Each row is a point on a tangle of strands that fork and nearly touch. The rows are in no order.
Points whose rows are less than 80.1 apart are linked; no others are. Some points are linked to none.
z843: [-21 -36 -61  -2   5  12 -12   8 -21  47   1  17  40 -36  29  -9 -31  23
  11  55  -6 -16  18  46]
z51: [ 15  18  29   3 -21  -5  17 -15   3 -28  30  -5 -29  51 -25  34  25 -19
   5 -10  13  19  -2 -29]
z386: [-13   2 -28  15 -11 -28  -5   8 -10 -14 -26  17 -12 -37   9  -5  14 -10
 -19 -24  17 -44  -5  18]
z785: [-13 -22  -9 -39   6  -8   4 -19 -38  19 -13  13  19  16  21  13 -14  -6
  19  13   9  24  -6  -2]
z60: [  0  10 -13  18  -2 -30  27  -6   4 -27 -25  12 -47 -24  -3  -4  21 -22
 -21 -46  26 -41  -3   7]
z778: [  3  25  17 -43  17  36  24 -19  33  49  42   3  12  25  -2   2 -15   8
  -1  19  29  23  30 -56]
z421: [  1  34  26  -7 -17   5  -9  12  20   5  26   3  11  25 -24  11  17   8
 -19   3  14  13   2 -36]
z727: [-11 -25 -24 -39  10   0 -13  -6 -29  15 -13  13  24 -20  26 -10 -16  12
  15  34  10   0  10  15]
z175: [-29 -40 -17  -1   5   0   4  23 -31 -45 -50   6  -7  12  22  11 -33  16
  18 -42  -8   6 -35  37]
z605: [ 17 -16  11 -26  -6 -15  27 -17  -7  10 -17  24   7   0 -26  -6  -2   3
 -19   6  16  30  -4 -23]
z892: [-14  16  -1  33  -2 -20   6   3  11  27  -7  15 -26 -22  27  -3   4 -54
  -8 -25  19 -28   1  10]
z333: [ 21 -25  22 -27 -32 -16 -10   7 -16   1 -16  12  23   4 -15  11  -3  12
 -10  29   3  29   5 -17]
z748: [ -3  31  31 -36 -14  20  24  -9  41   6  38   0   9  36 -22  13   6  16
  -5  14  19  28  11 -57]
z400: [  0   9  28 -11   3   8  14 -23  -9  13  18   2 -26  12  12 -16  -5 -23
  20  11 -15   8  27 -14]
z862: [-11  30   2  17   4  -3 -14  23  21   6   5   2 -12 -13  10 -32   8  19
  -7  -7 -23  -3  -2 -24]
z722: [  7  -8  21  12   3 -14  13  -9 -18  -1 -15  -6 -16  25   4  -1  -6 -30
  25 -20 -26  21  13   0]
z186: [-24 -21 -35   6  -5   2   8   0 -10  40 -22  19  -3 -61  29 -27 -20  12
 -24  30  11 -32  -7  30]
z512: [ -8  -1   1  25 -12 -20 -25  43  -9 -30 -15 -28  18  24  -9  12   8  18
  13  -9 -36  13  -8   6]
z972: [-37 -24 -26  10  10 -26 -10  29  -5 -31 -53 -15 -26 -23   9  12   2   1
  22 -36  -8 -32 -32  51]
z133: [ 23 -14  -6 -50  -6  -9 -12   0  -4  36  -2 -10  57  12  19   3 -10  43
   9  60  -6  36   0 -29]
z910: [  3  11  28 -23  15   1  10 -12  45   1 -11   4 -40  11 -30  -2   4   5
  16 -11  -5   9   4 -34]
z939: [-38 -35 -44   0 -14 -13 -25  17 -31 -12 -23  10  -3 -18  23  23  -4   6
  29  13   3 -35  -7  70]
z213: [ 18  13  30  17 -33 -21 -11  12  -9 -31  25 -10  -6  29  -8  22  33 -20
  10   4 -12   7  12 -26]
z737: [ 21  -4   6  22 -41   0 -20  13 -22   6  36   4  12  -2  13  -1   7  10
  -3  47 -44   7  11 -21]
z152: [  6  18   9  46  -9 -24 -21  23   0  14   8  11  -7   0  15   0  12 -38
 -10 -22   6  -8  11  -1]
z909: [  8  32  -9  50  12  26  -9  -7   7  36  40  -3   3 -22   5  -3  12 -33
 -27 -15 -16 -28  -4  -3]
z294: [-16  -8 -40  -2  10  37 -15  -2 -24  64  22  -2  45 -37  37  -6 -28  24
  -8  33 -19 -24  20  33]
z714: [ -1  32  10 -31  30  34  14 -24  36  73  34   8   3  -9  12  -1  -3  -3
  -8   1  15  -7  18 -24]
z768: [-24   0  14   2   6  -8  13   2   1  28 -14   9 -27 -10   6  -5  -6 -26
  -8  -8  16  -3  -3   3]
z518: [ 11  16   4   8  21  15  37 -37  18   4  -8   3 -24  18 -18 -17 -11 -17
 -19 -24  33  11   1   4]
z628: [ 18  32   8  41  14  12  12 -15  42  50  26   2 -22 -16 -21   2  16 -36
 -30 -30   5 -26  -2   3]
z933: [-13   4 -42  21 -13  -9 -17   7 -23   6 -19   7  16 -35   5  -4   3  12
 -22 -11 -16 -40   4  41]
z571: [-12   0 -13  32  14   8  -6  15 -31 -50 -22 -36 -24   3  -8   2  -6  -1
   9 -27 -11 -22   0  19]
z349: [ -2   2  13 -47  22  22  12 -22   5   1 -20 -14  19  31  -2  -4 -22  22
   4   8  16  35 -12 -17]
z528: [-19 -41 -24  -8  -3  -6  -6  -4 -41 -31 -21  -3   5  -7 -10  21  -1   7
  18  13  -7 -13 -23  51]
z28: [ 19  25   2  45  21  -5  25 -14  15 -16   7 -10 -36  23 -14 -20   9 -17
  -7 -40  13   6  -5  -4]
z356: [-12  -7  -3   3  13   3 -22  -3  -9  -9  13 -15  12 -25  12 -17   8 -14
  24  33 -13  -9   6  22]
z546: [  0 -36  36 -27  10 -34  10   5   6 -35 -15  13  -4  26  -7  35  17 -22
  31 -41   6  34 -43  -1]
z180: [  6  15  10 -47  25  17  24 -29  27  21   7  12  23  35   4  -4 -16   5
   4  -5  38  36  15 -34]
z422: [ -3 -60 -24 -41  -3  -3 -17  21 -25  15 -18  14  25   9  23  16 -34  48
  41  67  -3  36 -10  -3]
z203: [ 32  -5   8 -18 -13   9  -4  -5   3  25  22  -9  53  -3  12 -22  -9  20
  -8  50 -18  33  13 -28]
z9: [ 31  42   4   5   1  12  23 -18  82   5  80  25 -11  20 -43  11  20  -7
  -5 -23  18  -5  37 -22]
z148: [-17 -21  25 -13   6 -20  14   5  15   1 -35  18 -28   1  -2   9  -3 -32
   1 -37  33   4  -7   7]
z809: [-28  -2 -33  32   0  40 -16  10 -20  34  32  -7  25 -46  20  -3 -11   8
 -21  28 -12 -38  -9  44]
z77: [ -1  -3  15 -23  -1  19  -6 -14 -15 -18  -5 -26   5  39  -6  14 -12   8
  12  23  -5  27 -18  -3]
z393: [  3  13   8  53 -10 -14 -30  46 -12 -19   0 -19  -6  12   8  -1   8  -3
   1 -18 -13   0   4  -3]
z124: [-35 -37 -41 -27  14   6   0   6 -23  36 -23   9  20 -38  33 -15 -24  30
   3  43  26 -13  -7  36]
z158: [-23  19  21  -4  -9  -2 -19  13   0   6  20  -6   8  -5 -11  15  21   2
 -18   3   8  -9  -5   2]
z212: [-11 -10 -13 -11  11  -9   8 -24 -26  20 -17   0  23   4  -1  -2  -5 -29
  10  -5 -16  12   9   9]
z13: [ -4  28  14   7  12  12   9 -18  12  -2   8  -9 -14 -35  15 -39  11  -5
 -15 -17  -9 -34  23  20]
z638: [  1 -10  26 -36   1 -15  32 -21   5 -36 -20 -13 -15  12 -37   8  21  15
   9 -13 -22  17 -13 -10]
z954: [-13 -50   1   9   2 -18  -8  40 -20 -57 -37 -12   2  11  -6  18  -7  27
  24 -27 -17  20 -49  32]
z538: [-16 -11 -24  -1   7   5  -7  -1 -19 -30 -46   4  -4  -1  19  -6 -25  -5
  -4 -33  18 -10 -13  29]
z214: [-14  19  22  -9   5 -10   3  14  26 -22   1  -2 -26   3  -5 -26  13  22
  13 -13  -8  10   3 -33]
z731: [ 28   2   9 -22 -12  20 -20   2   0  44  38  16  48 -27  25  -5  -8  16
 -19  42  -2   6  23 -28]
z29: [ 38  19  13  59   7 -23  20  12   4 -12  -4 -27 -28  14 -19  -3  20 -22
 -21 -56  18  -5  16  13]
z763: [  8  19  -2  41  14   8  -3   9  -7 -30  -5 -35 -13 -22   5 -23   3 -10
  -6 -28 -13 -30  21  26]
z68: [-11 -12  -7  -4 -17  -3 -31  30  -2 -44  -9 -30  25  25 -23  23   2  23
  25  30 -27  20 -25 -15]
z471: [ 19  12   0  -5  -1  16  -5  -8   3  34  23  31  15 -20   7 -18  -9  -1
 -29  21   8   2  19 -41]
z690: [ 14  16   0  22  14 -16  29  -4   2 -53  -5 -17 -60  -2 -23   6  30 -13
   2 -60  25 -38  16  -3]
z447: [ 26  11  14  -3 -21   1  -1  -3  14 -18   6 -22  35  18   2 -32   6  29
 -12  32 -21  33  -8 -14]
z102: [ 18  29  25  14   6  19  15 -25  11   9  30  -2 -23  -5  -5 -16   7 -21
  -6 -15 -14 -19  34   1]
z194: [  0  25   7   5  24  27   7 -26  37  71  25   8 -15 -27   4   0   2 -28
 -25  -4  16 -27  -3  -3]
z10: [ 14   5 -12   2  20  10  15 -32  -4 -22 -35   0  -4   5  -8 -25 -21 -10
 -13 -28  16   7  -7   6]
z665: [-11 -36 -14 -26 -16   5 -33  28 -13 -25 -13  -3  15  21   3  23 -16  40
  36  55 -10  25 -27   0]
z18: [-45 -44 -52  12  -2 -19  -3  22 -18 -29 -49   2 -17 -28  29  17 -14 -11
  19 -10  11 -44 -33  61]
z493: [ 13 -34 -22 -26 -26 -11 -26  14 -21  32   3   5  46   3  14  10 -16  44
  23  69 -26  28   8   3]
z142: [ -4 -16 -38  27  -8 -13 -18   6 -28 -20 -11  -4  12 -13  -8  -5   4  20
   3  12 -30 -14  -9  39]
z292: [ 27 -11   8  24  -7 -12  -8  11 -14 -37 -32  -2 -29  19 -29  18   1 -15
  -1 -23   4   1  -9 -14]
z202: [ 12   3  -8  28  14 -11   4  16 -26 -66 -24 -35 -38  -3  -9  17  10 -15
  15 -58  10 -35  10  10]
z537: [  4  -6 -13  -5   5  24  -1 -13 -14  45   6  21  15 -49  20 -19 -15   9
 -44  29  18 -19   5   1]
z533: [ 23  41  16 -17 -15  15  28 -16  64   1  46  15   7  37 -39   4   4  10
 -16 -14   7  16  40 -42]
z255: [ 15  49  10   6  -1  29  12 -22  49  18  73  30 -12  -2 -15   8  24 -17
 -28 -27  28 -29  27 -10]
z611: [ 27   3  30 -36  -5  -7  19 -21  46 -22  -7 -13  -9  16 -46   6  11   2
  19   3 -18  18   8 -37]
z949: [  3 -22  29 -27  22 -15  26 -10  33 -17 -24  20 -29  24 -19  13   1 -15
  15 -45  18  27 -31  -6]
z837: [  2  22  18 -11   2  18   5 -28  -5 -31  19 -15  -3  52  -5  20   3 -16
  13  -2  17  23  -7 -19]
z233: [ 30  20  22   8 -44 -10   2  -9  -4  -3  41   0   4  18  -3   6  31 -10
  -2  21 -37   6  16 -40]
z372: [ 13 -17  10   9 -31 -12 -24  14 -29   6  -3  19   6   2   5   5  -4 -11
  -8  26  -4   6  11  -4]
z455: [-18 -32  17 -11   3 -32  -9  21  -5 -24 -26   2  11  17   3   9   8   5
  24  -8  -2  38 -45  11]
z810: [-19  17 -23  51  17  36 -25   8  -2  19  30 -13   5 -44  10 -12   0 -14
 -20  13 -14 -37 -15  17]
z594: [ -1  11 -12   1  -2  -1 -17   7   4   2  -6  -3  15 -13   3 -36  -3  40
 -12  24 -25  10  -8   0]

A fork is a point with three links. Follow the links from the first point to the second and name the forks in between, in order.
z102; z594 | z124 z203
z447; z233 | z203 z124 z778
z148; z571 | z203 z124
z158; z213 | z748 z778
z731; z455 | z203
z386; z186 | z124
z737; z194 | z778
z51; z571 | z778 z124
z372; z214 | z778 z124 z203
z421; z537 | z748 z778 z124

Follow the links from the first point to the second, and from the first to the third. Name the last point that the two ways share.
z939; z748; z471 | z124
z862; z949; z533 | z203
z910; z294; z538 | z203
z214; z18; z737 | z124
z571; z837; z9 | z778
z60; z158; z255 | z748
z421; z605; z722 | z778

Name the points in between on the shortest way along the links from the first point to the second, in order.
z372; z13 | z737 z233 z213 z51 z837 z77 z349 z180 z778 z714 z194 z628 z909 z810 z809 z294 z843 z124 z727 z785 z212 z722 z400 z102
z152; z60 | z393 z512 z68 z665 z422 z493 z133 z203 z731 z471 z537 z186 z124 z727 z785 z212 z722 z400 z102 z13 z763 z571 z202 z690
z29; z152 | z28 z518 z10 z538 z175 z954 z455 z546 z949 z148 z768 z892
z638; z665 | z611 z910 z214 z862 z594 z447 z203 z133 z493 z422
